A landscape with many valleys, sampled at points; each row gives a point and its height.
From any point a ball rolls to the lowest of the 2 points nearest to it. It stops when none of these is lower. Distance is the straight distance between rows; heights are no part of it.
<714> h=30.8: [230 130 115 123 149 149  90 133 110  96 145 113 114  96 108 145 134 140
 121 108 142 126 121 107 131  90]
<1965> h=38.6: [ 81 114 150 135  93  86 159 136  78 142 138 153 138 142 108 170  91 123
 124  58 127 134 118 106 105 174]
<1378> h=62.0: [ 88 108 108 150 176 101  76 112  92 133 118  99 137 116 130 137 132 129
 111 119 153 198 152 108 207 113]
<508> h=80.7: [ 93 134  80  64 145 102  76 109  82 146 160  98  84  67 146 134 144 156
 136 149 160 184 163  90 147 112]
<2016> h=63.6: [129 154 118 135 191 100 126 112 170 149  70 137 178 177 127 143 173 140
 113 130  83 136 146  97 143 132]
<678> h=9.8: [168 122 141 184 158 166 155 140 154  85 109 106 145 122 154 146 153 142
 148 107 132 123 103 136 134 121]
<809> h=66.3: [128 108 118 135 107 114 130 119 149 143 135 121  87 157  88 145 162 125
  92 126 156 148 152  69 182 101]
<2061> h=49.6: [128 125  59 169 154  95 153 180 144 116 153 118 100 117 171 106 145 137
 127 152 203 118 143 173  97 165]
<159> h=61.9: [127 133  68 101 137 127 113 128 113  82 138 119  79 107 106 162 130 112
 139 169  99 128 132 149 100 156]
<407> h=57.7: [208 130 172 145 116 136 163  87 158  98 155 102  63 154  91 130 158  93
 164 150 166 128 130 129 155  83]
<1784> h=73.2: [119  99 162 160 133 116 163 110  96  78 114 132 123 144  63 182 126 107
 136 131 105 114 112  92 115 142]
<1395> h=79.4: [167 163 105  76 148 122  75 128  90 129 181 117 102  48 154 132 132 161
 147 125 106 140 124 118 109 124]
<1106> h=49.5: [ 58 108 105 185 132  97 142 152 124 131 130 128 109 130 151 147 153 143
 113 133 131 124 117 148  93 173]
<611> h=39.1: [142 114 127 137 108 141  97 171 108 173 182 132 157  78 124  90  80 128
  87  67 141 102 123 146 154 163]
<1731> h=72.7: [103 167  37 144 101 151  93 153 102  77 176 126  83  97 201 104 154 161
 125 120 176 175 101 123 140 146]
<631> h=30.4: [125  91 162 112 114 146 141 111 152 179 130 105 136 135 135 103  77 121
 103 107 148 127 125 172 199 113]
<768> h=31.6: [155 135 180 150 115 147 162  85 175 145 109 118  79 195  62 154 112 105
 122 137 141  81 107 154 131  85]
<852> h=60.0: [159 122 141 121 148  79 137 131 166 179 139 122 112 118  93 132  95 131
 133 137 137  86 144 209 133 117]
<110> h=69.5: [125 147 119 183 108 124 126 149 106 141 152 138 165 105 162 161  75 143
 153  22 145 133  67 156 105 172]
<245> h=47.3: [ 29 128 134  81 121 155 157 125 125 151 115 116  81 183 113 172 128 169
 128 134 123 145 175 105 124 175]
<1587> h=25.1: [173 118 123 121 128 175 118 114 152 124 119  96  90 135 104 137 176 143
 131 199 123 125 149 130 155  79]
<634> h=37.9: [136 161 137 124 132  86 152 136 144 150 143 148 148 125 174 111 121 114
 159  71 141 152 126 161 105 152]
<657> h=72.6: [175 138 150 173 109 143 142 174  95  89 120 145 164  92  85 138  87  83
 141  91 107  80  94 106  67 139]
<467> h=48.6: [ 93 108  47 160 144  65 135 155 159 140 138 138 100 119 158 104 151 142
  96 135 177 121 128 128 116 161]
<2110> h=77.1: [ 94 125  96 193 112 118 122 140  86  75 122 139 142 143 177 127 155  88
 137 114 144 199 114 122 152 130]
<1734> h=73.9: [137 171  59 140 112 120  98 143  82 122 192 110  65  70 166  82 152 152
 142  89 178 193 118 116 185 104]
<398> h=45.8: [ 76 111  88 105 180 127 149 125 145 145  81 148 145 151  90 165 146 183
  83 160  99  97 140 111 133 174]
<829> h=64.0: [142 134 126 134 169  86 167 123 171 141 102 176 154 153 106 130 177 128
 117 113  93  97 141  59 116 158]
<83> h=27.7: [117 117 101 151  68 124  82 133 148 150 131 153 126 122 119  89 111  81
  99 169 121 142 122 164 146  79]
<1392> h=57.9: [142 147 170 119  86 167 150 116 164 130 101 162 143 172 116 103 174  95
 146 163  68  99 122 109  87 116]
<1261> h=75.0: [186 143  89 157  90 139 130 144  98 107 156 127  85 100 152  76 159 125
 145  96 167 199 108 116 192  77]
<539> h=71.2: [197 120 147 162 136 117 149 178  96 111 143 108 192 121 126 118  99 113
 152  90 198 123 148 139 118 133]
<173> h=48.9: [112 142 108  90 171 130 138 122 138 144 155  81  63 146 119 177 151 183
 128 110 144 125 186  99 145 185]
<1981> h=71.8: [109 144  54 135  87 152  85 175 110 111 147 145 142 114 171 117 121 142
  97 103 160 141 119 130 126 166]
<1767> h=70.2: [ 90 132 112 140  97 126 125 129 114 130 162 140 131  89 137 145  57 131
 127  77 107 120  76 173 110 185]
<1502> h=46.8: [169 124  87 142 191  60 128 151 151 105 104 142 169  89 159 109 157 146
 130 142 139 103 122 116  85 138]
<1417> h=24.6: [ 92 134 124 153 180 133  50 113  80 117 161 108 134  62 174 147 126 197
 132 103 136 124  94 157 143 141]
<1679> h=86.9: [168 161 107  95  74 111 105 112 132 104 122 144 101 159 131 115 116  65
 131 122 159 188 151 110 157  78]
<1177> h=65.6: [ 97 144  68 104 196  88  92 129 113 132 143 103 144 103 190 117 106 185
 113 136 189 136 145 146 131 170]
<1021> h=33.0: [167 144 173 148  95 122 111  81 159 167 120 136  80 165  89 141 134  98
 128 131 121 125 107 143 115  47]
<172> h=55.9: [182 143 143  76 108 164 138 112 139 120 143 116  85 151  89 128  82  78
 107 111 111  96 115 127 121 108]
<1130> h=68.9: [134 163 138 133 166 111  81 168  96 142 153  97 120 119 160 132 154 186
 136  89 177 147 167 123  89 147]
<1147> h=14.0: [153 104 162 138 138 168 146 133 116 118 147  95 104 122 150 167 161 190
 153 124 138 114 115 123 101 129]
<85> h=28.4: [110 108 126 159 103 163 128 124 158 143 129 106  85 152 107 152  97 115
 105 114 135 139 118 185 176 119]
<1976> h=46.3: [142 117 153 152 109 178 201 171 149 112 121 135 113 116 107 149 120 153
 140 104 136  53 104 147  67 161]
<1230> h=67.7: [122 184 112  93 160 146  61 177  92 116 166 122 144 120 159 120 118 193
 104 106 169 109 183 111 124 174]
<1715> h=43.3: [123 119  88 172 190 105 115 149 178 142 102 112 125 155 117 116 186 140
  90 173 154 116 173 122 169 137]
<2127> h=43.9: [107 132 105 195 213  94 138 119 167 123 134  96 103 160 127 127 193 123
 151 204 136 120 173 140 156 149]
<835> h=29.4: [102 121 125 114  53 131 129 129 177 152 126 142 109 134 146  87 134 100
 129 186 126 134 141 168 118  92]
<821> h=63.2: [127 133 134 151 149 120 103 101 138 142  86 134 156 156 139 162 163 142
 117  95  91 171 105  95 146 109]
<1055> h=46.0: [132 136 112 111 178  68 137 138 107 108  95 159 177 114 153 136 118 137
 157 142 119 113 117 131  63 146]
<1142> h=61.1: [127 124 104 117 151  89  97 129  94 139 132 118 157 108 144  80 126 107
 105 125 158 198 165  93 207  95]
<2135> h=70.4: [ 57 111 125 117  98 171 106 134 128 167 121 137 116 155  87 128 154 124
  70 137  70 128 163  74 144 146]
<1354> h=53.6: [155 123 116 139  97 141 108 174 117 113 156 147 130  96 125 108 148 132
 114 136 117 104 125 118  75 124]
<1885> h=58.3: [184 123 131 139 122  88 166  78 177  88 130 120  76 136  64 155 154  94
 148 183 153  94 130 142 145 106]
<2167> h=44.6: [126 127 175 101 162 145 121 120 124 157  93 154 182 122 105 120  92 146
 125 128  72 103 108 154 102 112]
<1571> h=67.9: [120 130 102 136 136 125  96 153  68 109 154 141 214  94 139 144  75 164
 112  71 164 119 106 107 130 182]
<808> h=59.4: [164 163 170 156 161  70 154  98 174 125 102 145 148 169 118 132 153  92
 181 144 113 120 152 148 129 124]
<1443> h=32.5: [131 106 147 111 107 143 140 117 113 126 155 103 120 113 142  82  79  69
 138 130 151 164 142 168 190 132]
<1874> h=82.6: [141 149  72  90  68  91  84 142 109 157 134 140 123  98 150 114 101 116
 126 141 163 190 142 156 106  87]
<545> h=45.1: [ 90 118 179  70 109 110 184 131 154 192 134 124  98 161 121 109  98 126
 142 114 131 132 193 123 141 142]
<98> h=58.6: [145 128 184 167 111  68 177  78 176  93 138 141 100 150  57 151 158  90
 167 175 132  77 129 108 112 135]
<1086> h=29.8: [148 112 132 153  64 137 104 101 134 155 139 134 115 128 117  79  85  79
 104 122 160 143  74 167 187  43]
<1861> h=70.6: [124 136 126  93  93 153 116 111  89 114 139 151 158  99 146 126  55 114
 130  84  84 129  73 139  94 149]
<481> h=57.1: [164 148 167 130 119 165 133 101 173 162 146 118 111 142 150  94 186  96
 170 172  64 134 131 124 119  94]
<1148> h=36.9: [129 132 207 176 112 113 129 123 114 141 125 141 142 147 129 115 140  72
 165  86  98 152 125 114 115 109]
<86> h=42.4: [102 109 133 139 175 102 138 167 139 140 121 121 157 135 127  91 152 138
 121 181 154 102 187 145 144 142]
<1040> h=40.3: [108 120 145 116 117  58 158 139  97 145 139 167 127 140  59 135  88 100
 109 106 121  99 146  94  99 148]
<154> h=28.8: [147  94 170 115 149 176 121  92 113 123 108 100 174  96 169 127 110 149
 142 114 105 149  95 145 171 108]
<1703> h=61.0: [122 148 134 120 126 131 199 164 120  78 118 144 177 152 124 113  69  81
 158 115 138 106 149 147 100 193]
<1568> h=81.6: [129 113  68  94  90  87 114 116 100 134 148 124  90  68 169 123 143 146
 144 158 181 206 122 115 139  82]
<163> h=60.7: [144 152 148 112 161  80  86 148 134 181 124 127 126 128  96 141 116 136
 131 116 123 123 165 161 105 103]
<249> h=59.0: [127 113 186 167 132  44 167  83 176 150 126 159 140 142  83 125 143 108
 148 149 109  87 117 131 121 112]
<841> h=65.2: [ 96 124  93 104 169 100 118 122 100 107 136 117 113 124 128 155 162 156
 120 129 101 115 148  52 101 185]
<1323> h=78.0: [ 81 137 130 117 143 181 117 131  91  71 124 102 147 121 174 137 102 112
 157 135 115 161 123 169 140 170]
<692> h=37.7: [156 144 131  91 155 143  77  84 123 150 135  94 119 103 152 134 121 151
 124  82 111 201 128  98 180  94]
<316> h=30.9: [124 124 153 147 130 167 182 103 171 114  87 118 109 184  60 173 120 120
 133 174 125  78 125 166 123 123]
<863> h=33.6: [129 141 132 149 174 139 126 121 133 137 162  73  53 128 127 133 160 112
 163 146 125 166 166 157 185 134]
<220> h=27.5: [ 74 169 122  79 138 151 124 126 163 173 125  96 118 145 196 137 156 200
 139 137 136 147 169 116 127 153]
<1541> h=78.1: [181  95 159 118 111 114 173  98 137 124 169 138 106  70 129 110 109  84
 169 117 107  85  84 135  99 117]
<272> h=62.1: [ 79 120 127 148 110 169 124 168 128 124 119 126 183 125 130  95  75 107
 105 118 107 110 137 192 141 165]
<639> h=58.9: [138 144 148 142  87 149 139 117 130  74  81 168 172 186  94 126  83  43
 110 118 118 108 101 132 114 115]
<2203> h=65.9: [ 99 133 137  90 170 128 101 133  74 127 162 126 131  89 112 164 123 207
 120 101 114  97 138  89 103 169]
<1251> h=59.3: [117  96 176 182 140  66 134 118 144 160 127 136 155 118  96 135 113 117
 136 138 128 103 107 175 133 115]
<883> h=60.6: [122 164  82 122 122  80 123 159 114 107 105 157 132 158  99 172 109 124
 106 139 136 136 155 145  71 160]
<254> h=43.8: [ 89 129 184  63 144 108 152  90 126 173 123 129 129 156  93 131  55 103
 130 105  97 121 144 132 149 136]
<2182> h=43.2: [107 139 167 166 164 123 141 172 131 141  88 123 158 174 103 115 160 134
 141 165 122 110 181 143 107 132]
<969> h=47.6: [125 120  67 139 159  59 126 146 147 145 115 156 160 104 181  93 167 152
 103 136 164 117 127  96 111 134]
<1296> h=78.7: [175 113 107  79 132  82 125 110 109 128 165 143 121  62 142 103 118 107
 148 125 100 127 112 110 111 126]
<2010> h=59.9: [111 146  97 159 131 132  96 151 109  78  82 136 163 150 138 154 138 125
 112 147 121 148 121 146  92 143]
<1964> h=54.9: [155 129 152  92  87 183 144 147 125 128 145 130 122 133 115 112 104 118
 126 119 116 105 137 140 107 133]
<907> h=30.0: [129 103 127 169 133 164 167  92 177 115 110  92  95 169  95 181 130 126
 129 118 118 122 113 154 179 143]
<415> h=70.1: [144 132 138 167 164  93 143 184  95 122 131 118 165 152 168 132 126 154
 127  92 209 135 160 122  94 149]
<1611> h=45.3: [ 97 134 145  93 177 126 143 152 104 131  96 161 181 124 133 130 105 184
 148 131  92 111 140 137  79 161]
<1226> h=34.5: [114  93 132 158 101  94 160 134 101 121 156 127 126 114 144 112  96  85
 132  93 158 159 121 129 174 166]
<2008> h=62.6: [110 133 148  44 120 127 128  84 164 204 128 120  76 134 112 173 128 174
 140 137 112 137 152 103 100  96]
<1468> h=63.3: [148  99  52 136 112 122 140 139 122  91 174 127  73  57 137 100 134 104
 136 153 135 138  94 142 156 145]
<946> h=60.1: [150 146  96 118 168  68 149 116 149  80 113 138 159 118 149 110 121  66
 159 160 145 138 146 156 147 141]
<1612> h=83.4: [167 150 120  75  81  96  92 148 123 156 117 162 166 126 124  86  84  99
 116 137 132 136 137 138  92  83]
<2021> h=75.9: [182 123  99 141  99 137 143  95 163 122 135 129  87 104 142 105 139 115
 135 100 140 177  80 116 194  65]
<1728> h=24.4: [174  96 158 173 109 164 117 127 115 109 100 124 165 128 149 107 177 135
 128 146 151 165 116 102 154  55]
<1430> h=46.4: [ 93 122 125 109 155 153 161 127 182 167 100 143 143 155  81 143 120 160
  80 115  93  87 134 122 164 170]
<1834> h=77.3: [213 141 145 133 101 122 147 102 145 114 119 155 164 132 131  98  88  67
 152 113 148 111  74 140 116  73]
<2038> h=52.6: [102 129 115 121 112 167 123 166  92 112 163  98  90 122 195 107 166 141
 142 139 155 155 166 115 109 160]
<759> h=83.9: [145 112 136  58  68 129 145 130 112 145 111 162 188 137 139  81  59 114
 113 143 156 119 126 133 114 103]
<965> h=72.9: [134  91 169 200 108 117 170 148 103  85 116 147 156 110  78 153 117 104
 143  94 107  83  89  89  74 139]
<1298> h=21.7: [149  93 166 183  65 142 126  96 138 110 110 132 133 158 113  99 161  97
 121 189 137 132 113 119 151  46]
<46> h=6.2: [170  90 132 180 136 172 160 155 178 124 122 117 159  75 169  85 152 134
 142 130 134  84  95 152 140 128]
<1646> h=67.1: [117 119 116  95 158 124 115 124  70 110 152 116 176  95 157 120  78 137
 130  90 139 152 126 117 171 157]
<209> h=61.3: [132 150  92  73 109  97 116 110 134 107 121 144 100 143  78 170 105  90
 124 170 106 134 139 137  99 117]
<1361> h=48.4: [121 139  94 176 111 147 155 191 165 119 125 116 134 144 180 113 139 155
 126 116 184 112 125 197 101 158]
<1534> h=84.4: [ 98 105 109 100  87 104 138 136 106 139  93 165 214 144 148 116  67 138
 102 104 149 148 122 113 120 128]
<1462> h=69.8: [ 73 149  91 117  91 131  74 105 133 165 132 135  90 127 110 144 163 104
  94 125  85 179 147  90 158 112]
<1880> h=35.6: [113 174  98 141 173 119  72 143 122 136 158  98  77  94 163 123 154 138
 153 111 138 189 145 175 172 116]
<1439> h=19.6: [162  84 171 126  68 138 151  87 147 133 133 126 127 156 103 101 120  88
 103 168 166 104 114 109 162  63]
<13> h=63.1: [167 130  89 148 123 115 151 127 185 105 125 134 101 122 149 103 186 108
 134 155 134 125 135 127 152 125]
<1778> h=61.6: [ 68 142 119 105 126 144 147 178 108 111 107 146 184 155 133 115  73 124
 116 107 132 115 158 160 114 199]
<1725> h=29.9: [ 61 118 100  82 125 126 156 134 158 158 119 113 103 140 193 109 167 178
 124 166 169 136 178 131 111 143]
<205> h=44.9: [121  96 182 116 143 116 178 110 140 151  87 183 149 155  50 147  83 134
 107 116  99  68  86  95 121 116]
<679> h=65.5: [139  99 114 144 103  78 132 129 142 134 135 143  97 127 118 150 184 135
  89  99 132 155 121  48 140 111]
<1486> h=59.5: [134 133 113 153 116 130 145 127 141  70  78 151 161 146 120 145 119  86
 119 119 100 128 100 151 113 142]
<384> h=73.8: [130 119 137 139 105 150 143 120  92  72 138 127  96 154 120 179 134  99
 129  89  99 150 104  83 118 158]
<452> h=44.0: [114 150 195  95 141 191 112 120 141 171  77 136 161 175 114 126 115 157
 137 138  65 115 122 140 102  91]
<288> h=36.6: [ 88  88 160 118  84 107 162 110  98 162 166 135 101 113 148 126  90 106
 129  73 116 146  98 115 132 140]
<1052> h=64.2: [113 116 146 106 164 162 129 100 166 193 144 108 117 115 112 136 155 173
 143 159  62  93 135 136 133 130]
<770> h=58.4: [120 141 173 107  91 180 156 107 150 110  73 170 168 196 103  90 101  83
 122 159  93  91 101 121  96 100]
<822> h=47.8: [ 95 159 122 110 188 151 124 146 120 126 171  81  75 135 115 147 150 145
 143 140 111 109 180 141 117 195]
<383> h=34.0: [181 111 155 156  93 205 116 164 130 122 116 107 172 103 136 103  90 128
 119 104 145  99  80 178 120  95]
<701> h=66.2: [132 135  83  88 173  84 127 134 101 119 145 113 158  90 192  93 106 138
 128 116 166 164 147 118 143 166]
<453> h=31.8: [189 122 130 165  99 171  97 145 120 145 144 121 133 115 101  89  84  86
  83  96 157 116  92 154 173  80]
<1735> h=68.8: [110 134 123  89 143 152 144 103 118  90 101 116 135 159 132 138 153 110
 157 170  84 156 151 106 133 147]
<838> h=35.7: [163 117 124 153  58 177 104 146 120 143 131 149 164  85 166 105  86 144
 116 109 145 128  58 170  99  92]
<936> h=63.5: [107 126 154  43 130 198 130  95 141 186 130 107 101 145  87 153 136 198
 128 160  85 104 143  95 114 111]
<805> h=64.6: [135 114 108 129 146  95 147 134 125 119 143 147 115 112 136 134 185 147
 108  98 116 122 126  50 106 165]
<16> h=64.7: [115 102 130 151 207 110 139 124 140 156 129 105 132 108 115 164 153 173
 130 137 106  91 132 150 136 144]
<266> h=77.7: [211 134 153 128 109  98 160 104 163 115 156 146 131 100 126  85 137  59
 157 121 120  90  88 114 120  92]
<1061> h=35.2: [166 143 150 139 170 153  94 101 124 157 147  75  76 127 109 140 146 123
 148 109 114 173 153 130 207  99]
<1366> h=46.5: [ 52 141 157  94 133 113 180 160 129 169 128 140 112 175 116 129 131 153
 132 122 138 120 185 115 121 184]
<233> h=67.0: [ 94 152 104  67 165 166  75 158 109 121 138 110 142 118 134 121 119 176
  93 147 130 115 194 133 142 172]
<788> h=62.5: [ 63 133 127 149 179 105  75 110  96 156 116 107 142 131 118 166 145 161
 103 101 112 185 133  81 165 126]
<1302> h=50.2: [ 47 139 121 168 137 110 129 120 127 132 134 120  72 146 109 175 152 118
 148 156  73 132 139 158 100 173]
<2048> h=44.1: [ 58 146 159 139 124 121 111 142 130 165  77 144 160 192 115 146 162 128
 123 168  78 140 170 123 102 117]
<613> h=59.8: [119 117 172 142 126  95 114  87 111 134 122 123 141 126  99 114 116  66
 145 172 120 126 133 157 153  94]
<1890> h=68.2: [142 126 150  64 146 151 127  90 147 130  84 117 167 165 132 108 135 125
 139 196 111 137 170 116 148  94]
<345> h=52.4: [148 112 115 133 112 103 127 182  74 104 175 138 119 107 115 104 152 115
 118 148 149 112 163  92  83 149]
<216> h=85.6: [141 105 111  82  80  86 175 113 101  92 115 151 141 141 155 151 107 127
 134 151 175 149 136 111  91 119]
<2018> h=61.4: [114 166 117  99 148  97  93 109 164 182 130 117  83 127 112 160 141 149
 146 143 100 153 161 150 112 115]
<1341> h=41.5: [133 157 173  86 127  89 131 140  97 130 151 148 109 155  68 123 118  71
 149 136  92 109 163  99  83 141]
<799> h=26.9: [144 103 187 144 130 178  99  86 122 130  96 109 169 146 150 106 154 113
 143 146  82 156 110 130 152  63]
<1438> h=72.0: [195 104 138 141 122 118 155 155  98 122 125 139 196  98 102 123  59 101
 138 104 153  82 118 125 117 135]
<56> h=67.8: [180 130 182  66 138 158 148  95 154 146  94 128 158 176 125 116 130 136
 122 132 128 126 150  87 145  82]
<30> h=47.2: [131 129 138 153 105 170 171 181 150 126 115 134 151 138 138 156  89 173
 138  91 174  82 122 182  89 168]
<927> h=60.3: [142 106 148 135 139 100 127  97 119 109 119 125 150 130 128  84 145  81
 146 147 128 163 154 105 197  86]
<648> h=80.0: [107 184  79  64 167 113  40 113  99 131 171 116  96  68 171 121 145 170
 132 128 125 156 153  99 115 137]
<1098> h=15.9: [136  64 112 168  80 136 149 113 128 102 128 144 126 104  86 137  98  96
 114 149 146  82  77 144 138 114]
<1120> h=47.0: [ 75 142 149 100 194 167 158 118 105 141 128 115  95 169  72 159 132 142
 162 166  73 105 174 112 119 196]
<2084> h=12.9: [174  80 113 188  85 115 150 128 105  98 149 133 153  61 122 109 123  95
 134 110 151 118  67 124 142  90]
<622> h=74.6: [100 106 103 160  82 142 126 131  84  77 149 134  98 128 140 196 149 153
  95  88 155 142  96  84 115 165]
<1542> h=22.8: [117 174 145 119 175 173  80 136 149 144 121 106 137 133 158 169 146 234
 129  95 122 114 138 162 107 138]
<1555> h=77.5: [111 129 112 174 108 153 112 134  84  61 124 119 135 110 172  99 125  75
 160 144 124 188 107 164 147 121]
<2088> h=67.2: [146 122 160 105 121 129 140  97 171 164  91 116 116 186  78 150 154 143
  97 146 141 124 164  94 145  81]
<250> h=46.6: [ 63 118 142  98 142 190 176 114 119 131 111 112 103 172  99 171 134 177
 143 172  96 104 140 119 133 180]
<443> h=47.1: [154  96 176 141 100 157 214 135 166 105 111 121 124 132  86 125  77 125
 158 155 169  40 115 167 103 133]
<638> h=69.2: [ 57 123  93  93 127 137 117  79 124 122 108 120 115 139 143 154 139 120
 121 138  89 178 126  87 160 150]
<1907> h=42.6: [110 145 159  71  94 187  73 100 153 176  91 118 132 150 143 116 116 140
 110 127  84 156 120 152 122  64]
<847> h=25.2: [ 79 191 131  75 178 138  87 115 130 149 121 111 128 149 193 165 137 227
 149  98 143 130 159 128 108 157]
<685> h=42.5: [150 138 188  94 110 119 142 106  96 107 142 158 104 147  66 113  93  61
 156 178  90  82 129 123  62 111]
<502> h=22.2: [177 109 135 100 107 154 132  89 156 151 126 100  64 138 119 170 181 158
 151 164 122 139 110 107 121  68]
<677> h=46.9: [119 114 113 141 116 178 154 145 206 144 114 148 126 129  93 116 139 142
  71 115  91  54 122 131 143 157]
<1754> h=75.6: [116 100  93 156  83 140 104 138  68  93 129 126 132 116 162 164 143 175
 114 138 175 182  90 104 114 103]
<493> h=20.8: [142 187  95 126 203 154  65 143 147 113 123 111 128 105 165 151 152 183
 135 131 103 118 117 180 103 142]
<1067> h=68.7: [111 127 107 192 157 115 122 142  78  92 141 115 192  91 176 143  95 144
 139  38 178 141  83 110 129 177]
<460> h=18.4: [165  89 153 120 107 147 153 104 150 160 140 117  84 113 148 141 151 173
 134 124 127 118  91 127 124  84]
<1017> h=31.5: [ 91  92 127 108  76 136 174 139 152 141 137 126 103 142 157  97 144 133
 125 182 158 138 168 138 144 133]
<911> h=40.4: [127 149 121  75  93 144  82 106 127 163 123 128 140 126 148 134  96 148
  96  83 118 168 116 114 146  94]
<370> h=66.5: [ 73 141 147  74 144 178  90 131  81 112 146 116 150 118 117 156 104 173
 108 110 104 120 153 101 137 179]
<1335> h=44.2: [117 136 198  92 137 149 135 107 105 161  93 164 115 179  49 143  78 108
 108 122  83  90  88 105 103  92]
<230> h=22.5: [129 179  79 146 163 134  46 129 116  88 125 126 141  98 176 157 140 184
 117 103 134 135  99 142 109 135]
<1717> h=85.0: [166  93 105 107  93  95 160 132 130 111 103 146 171 142 136 145 115 144
 102 118 172 137 109  99 120 109]
<1558> h=76.4: [ 69 127  68 188 114  93  85 147  78 105 129 133 117 127 169 130 153 138
  97 118 163 198 106 106 139 131]
<1198> h=42.7: [119 170 169  72 149 121 141 120 114 146 123 144 127 177  88 123  95  81
 141  95  68 129 171  82 121 141]
<599> h=17.6: [143  69 151 124  97 130 167  79 151 120 119 141 130 123  86 117 112 106
 112 172 120  67  99 111 148  97]
<1357> h=45.4: [ 54  70 115 118 113  99 163 123 144 139  87 166 153 140 107 134 130 154
  88 174 108  99 126 109 134 143]
<607> h=65.1: [ 95 134 109 126 215  86 126 147 139 160 127 107 137 111 142 140 124 201
 113 112 149  99 149 151 120 173]
<1917> h=36.2: [115 146 187 123 126  86 150 128 125 156 146 136 138 136 164 107 141  89
 176  83  88 150 131 128  93 141]
<270> h=76.9: [180 117 146 132  99 135 151  80 174 120 110 140 132 148 105 121  85  81
 114  87 127 110  50 120 148  67]
<2119> h=37.3: [177 139 118 139 130 136  98 158 111 148 181 113 113  76 110 136  86 140
 124  69 149 120 112 161 143 148]
<787> h=43.4: [107 133 201  95 113 139 149  85  89 140  98 160 123 168  63 131 112 103
 151 168  64  95 106  90  66  79]
<676> h=41.6: [101  99 134 191 193 137 107 181  98 128 127  96 159 111 142  89 146 140
 110 139 141 107 161 134 131 169]
<610> h=9.7: [159  84  94 215 133 101 145 161 137 109 139 135 157  67 131  96 150 111
 125 125 154  89  87 120 133 129]
<671> h=34.4: [194 131  96 149 120 137  96 136  72 104 174 105 107  77 116 158  95 138
 133  83 175 161  93 121 152 110]
<1161> h=56.8: [211 133 155 108 108 156 130  99 131 104 147  98  64 151  98 129  93  63
 145 138 150 121 104 147 134  80]
<123> h=59.7: [151 151 119 154 172  55 139  96 172 101  88 136 154 157 131 146 158 108
 145 173 158 141 144 143 155 114]
<528> h=27.6: [188 142 113 110 165 182  96 156 140 119 149  92 106 110 123 122 165 155
 116 147 129 122 167 119 159 119]
<413> h=44.7: [ 43 105 139 141  91 103 136 122 143 153  76 151 153 179 129 134 154 136
 102 168 122 150 149 133 133 110]
<1446> h=60.5: [158 151 115 123 144  96 186 138 151  67 121 140 147 146 120 118  86  59
 175 151 159 102 154 171 121 171]
<862> h=76.5: [179 129 111 139 101  95 145  72 166 104 102 158 107 137 136 137 147  86
 131 111 126 156  69 109 160  69]
<1311> h=78.4: [105 153  99 121 178 164 107 159 100  64 135 104 156 125 197 120 131 149
 133 122 143 130 130 136 117 201]
<420> h=50.9: [118 135  69 150 138 124 118 181  89  87 175 104  88  97 163 104 166 116
 134 158 180 124 152 125  91 185]
<1509> h=40.6: [ 95 104 114 177 128 138  93 196 100 152 161 118 163  74 140  80 129 152
  91 124 154 109 145 154 136 152]
<1789> h=37.6: [117 190 106 116 127 112  95 134 143 146 150 126  99 105 179 126 106 114
 153  87 132 186 120 189 134 137]
<1516> h=56.0: [136 142 153 102 108 168 103 127 133 159 148 119 105 119 170 109 197 156
 149 144  87 144 140 105 105 111]
<1180> h=35.5: [122 142 158 177 102 147 100 145 125 139 133 140 123 131 133 115 153  85
 125 106  74 156 100 147 112 100]
<1759> h=54.5: [140 147 112 140 122 167  89 162 134 135 141 108 112 112 193 100 208 179
 140 154 135 151 131 133 100 116]
<892> h=34.2: [144 143 177 192  96 148  96  92 158 147 112 135  97 165  91 118 158  61
 127 131  70 124  78 139 124  67]
<1576> h=47.4: [121 119 113 156  93 135 158 132 204 121 110 182 143 129  99  97 151  96
  91 142  77  69 112 109 142 150]
<1397> h=26.7: [139 109 138 169 158 165  70 127  97 123 140 110 143  65 156 110 153 149
 134 115 107 148  95 146 163 107]
<114> h=86.2: [176 144 100  91  90 107 133 127 100  75 106 135 143 149 126 135  93  84
 137 153 174 174 164 128 118 101]
<1252> h=45.5: [113 108 179 162 130 136 203 141 151 150  90 159 131 145  69 164 115 175
 124 103 109  50  94 134  86 134]
<155> h=62.7: [148 133  52 107 139 108 132 126 153 101 142 130  79  89 143 122 174 126
 138 177 117 126 127 134 126 138]
<1916> h=71.0: [ 74 122  83 130 114 162 102 151 141 134 140 137 132 124 149 107 164 150
  84 124 103 126 143 112 147 161]

For each start below, name the point where the ball stops.
<1361> -> <1341>
<1502> -> <863>
<1558> -> <805>
<676> -> <46>
<1874> -> <805>
<1731> -> <805>
<799> -> <46>

Call two points neighbours if one is among the 2 nearest of the other. Go from one point of each pair to the other, from neighbour to neighbour, staying as low as possible. Name the highest point that can't be avoided.
<1341> and <250> -> <245>
<46> and <493> -> <154>
<863> and <85> -> <634>
<493> and <83> -> <1017>
<85> and <1917> -> <1148>
